Each scene shows the same named points in several views. A view is turned or mirrored, and shifted as a whole, has a little noise and may leave points out.
In the rows, zero is written as 128.

Scene 1
View 1
q677: [187 151 127 158 174  99 135  99]
q608: [149 133 133 166 165  99 123  30]
q602: [155 147 140 149 180  94  98 121]
q642: [149 130 131 169 164 100 121  14]
q799: [157 142 138 155 178  96 108  84]
q404: [144 169 134 139 137 111 133  96]
q319: [157 131 144 156 192  88  86 100]
q639: [179 136 139 159 198  88 102 118]
q471: [162 143 130 159 170  96 122  68]
q133: [157 180 123 143 122 118 160  78]
q113: [156 183 134 130 148 108 131 160]
q136: [147 159 134 147 145 107 131  86]
q885: [129 138 138 155 154 104 108  38]
View 2
q799: [171  91 171  95 122 122  94 170]
q471: [177  83 155 105 120 137  93 175]
q133: [203 109 154  76 110 172 103 174]
q608: [171  58 146 102 122 148  91 209]
q642: [171  49 141 108 125 152  94 220]
q113: [203 152 189  61 106 144 103 112]
q319: [156  91 187  94 123  96  94 165]
q602: [170 109 191  87 116 109  95 151]
q885: [172  69 159  83 117 147  99 219]
q639: [166 100 180 111 125  97  89 137]
q404: [200 113 165  70 110 160 103 166]
View 3
q639: [110 148 121 111 166 121 107 121]
q136: [126 129 164 108 112 134 133 151]
q677: [129 134 132  94 145 128 107 147]
q608: [132 107 129  72 110 139 199 150]
q885: [113 122 145 103 109 130 190 138]
q602: [105 150 147 127 147 119 113 128]
q319: [ 98 152 130 121 152 117 138 114]
q404: [130 123 167 105 101 135 143 153]
q133: [132 122 175 103 102 134 127 159]
q799: [115 136 139 108 139 125 137 130]
q642: [127 112 128  80 114 132 195 144]
View 4
q885: [151 160 133 101 171 139  90 176]
q677: [ 93 129 141 121 135 147 124 112]
q136: [118 141 134 121 135 158 129 157]
q639: [118 130 134 106 153 146 104  86]
q113: [133 119 115 128 111 204 159 102]
q471: [119 141 133 117 142 152 119 136]
q404: [123 140 130 121 126 170 137 157]
q319: [139 140 130 100 165 151  91 110]
q602: [138 131 123 108 149 167 111 104]

In a view up to two points have been moved. Name them for each view, in the order of its rows, or write none.
view 1 -> q133
view 2 -> none
view 3 -> q608, q404
view 4 -> q885, q471
